Each row is a point on a landscape with many valleys, with its height.
From any point a ball rolls to the lowest of the 6 points nearest to it. It stops when none of these is lower. Distance is the straight distance between rows; heights are no part of it.
Zipe: [ -7  -6   5   8  -6  11  32  -1  21 -14  13 -23]  (h 572)
vike: [ -7   1   1 -12  28  -4  25 -11 -13  16 -13  -6]  (h 301)
duna: [  6   5  -6  -4 -23  -1 -18  16   4 -27   9   7]  (h 277)
viraz: [  3  -7  -4   9   4  -8 -35   4  -4  13 -15  17]  (h 474)
nuvum: [ 13 -18 -19   2 -10 -21  -1 -11  -6  33 -25  -4]  (h 493)
pumum: [ -2  10 -13  -3 -27   5 -38  10  -3 -15   3  12]  (h 346)
gika: [ 1  3 14 -3 24  9 19 -7 -9 12 -1 -1]  (h 400)
meb: [  1 -17 -12   7   1 -18 -29   2  -3  16 -26  13]  (h 451)
Fal: [-24  18  -2 -16  37  10  30 -17  17  22  11  -7]  (h 199)
Vapo: [ 7 -1 13  1  0 15 21 -1 -4 -2 17 -2]  (h 698)
gulig: [ -7  -4  24  16   3 -11  -8  22  20 -42  10 -15]  (h 643)
zamif: [  2 -11  11   5 -12  -4  10  15  13 -33  10  -8]  (h 282)
kaso: [ 12  -6   9   2 -14   4  13  10   1 -18  16  -1]  (h 440)
Gete: [ 13   0   3  -1 -17   2  -7  14  -1 -18  12   8]  (h 257)
guko: [ -1  -7  16   7  -8 -10  -2  19  16 -41   8  -9]  (h 265)
Vubu: [-22   6  -6   5 -17   0 -56   1  -8   4  -3  14]  (h 489)
pozi: [  9  -7  -2   9  11  -9 -20   4  -8  11 -15  15]  (h 227)
purig: [  2  10  -7  -7 -32  -4 -28  14   2 -33   2   7]  (h 308)
lopag: [ -9  -4  -6   8  -5  -6 -48   5  -6  10 -10  18]  (h 730)
zatar: [-14   9   2 -14  34   3  27 -16  -2  17  -4  -5]  (h 90)
Bef: [ 14   3   3   3 -10   5 -20  10  -8  -1   7  16]  (h 446)
guk: [  1   6   1  -4 -20 -11 -21  19  10 -44   0   3]  (h 243)
topov: [ 13  -1   2   9   4   1 -20   5 -12   7  -3  17]  (h 387)
veta: [-10   8 -10   1 -21   4 -48   5  -4   0   3  16]  (h 445)
Muk: [ -1   6  -7   4 -12   2 -43   5  -6   2  -1  19]  (h 608)
Vefib: [ -3 -12  11  10  -7   3  24   8  20 -22   6 -19]  (h 178)
budo: [-15  11 -16  -4 -34   8 -46   4  -2 -16  -1   9]  (h 143)
dadid: [-19  16   2  -5  15  20  33 -18  21  15  18 -14]  (h 424)
nidon: [  9 -17 -14   6   3 -22 -11   0  -6  18 -28   7]  (h 412)
lolo: [ 10   1  -4   8  -3   0 -31   7  -9   5  -2  19]  (h 499)
gef: [ 13  -6   1   6  15  -8  -5  -1 -11  13 -18   7]  (h 337)
pirur: [ -5  -3   4   3  -4  14  35  -5  16  -6  16 -19]  (h 554)
Mura: [-13  11  10  -7  26  15  30 -14   4  17   8  -7]  (h 302)
lokad: [ -7   8  11  -4  15  18  28 -13   4  10  14  -9]  (h 84)
gegag: [  9   1  11   1  17   8  11  -4 -14   8  -1   5]  (h 494)
lafus: [12 -1 10  1 -1 11 10  1 -7 -1 16  3]  (h 550)
dopur: [ 11  -5 -23  -8  -2 -23  20 -20 -17  37 -20 -13]  (h 586)
febi: [  8   6  -9  -2 -22   3 -29  11  -2 -15   8  15]  (h 425)
fopub: [ 4  2 15 -1 10 15 22 -6 -5  4 13 -2]  (h 670)
Vasuz: [14 -1  8  3  0  9 -2  5 -9 -1 10 10]  (h 432)
nidu: [  0   2  13   1   0  18  26  -6   3   1  19 -10]  (h 577)
lapo: [  7  -4   7   1 -17 -10  -7  18   9 -38   7   0]  (h 210)
Nisi: [-21   9  -9   2 -26   8 -53   3  -9  -6  -1  12]  (h 320)
roru: [-20  16   4 -12  31  13  29 -16   8  18   9  -8]  (h 303)
mipir: [ -9   2 -14 -18  25 -14  31 -12 -12  19 -16 -12]  (h 741)
keb: [ 10  -6  -1   0  20  -9   7  -4 -15  15 -22   0]  (h 361)
Memi: [ 11 -15 -14   6   4 -20  -1  -4  -7  20 -29   3]  (h 393)
voz: [ 16 -12 -20  -2  -3 -23  10 -15 -13  31 -27  -5]  (h 497)
Vopi: [-10  11   5  -2   7  20  33 -16  18   8  19 -18]  (h 374)
Neso: [  3  -3 -16 -12  14 -17  27 -14 -18  24 -22 -10]  (h 884)
Nis: [ 13 -11 -13   0   8 -19  10  -9 -12  22 -32  -3]  (h 423)
Ris: [  1 -10  10   4 -10   9  25   3  10 -16  14 -12]  (h 519)
sabeb: [ -2  -6   9   3  -6  12  28   1  13 -13  16 -14]  (h 574)
zovem: [-21  22   0 -12  29  12  28 -20  23  19  16  -9]  (h 581)
dag: [  1   0  11   1 -14 -13 -14  20  12 -44   5  -6]  (h 235)

Call two points neighbours if one is among the 6 nearest of the other. Go from one point of each pair to the other, from neighbour to neighbour, staying as low as possible. Name the highest point that can't be avoided.
Vefib / budo | purig
Vefib / pozi | Vasuz
pozi / zatar | keb
lapo / Vefib | guko
zatar / lokad | Fal

For each start below, name the point where the ball stops.
Nis | zatar
dopur | pozi
kaso | lapo
lopag | budo
Neso | zatar
Muk | budo
voz | pozi
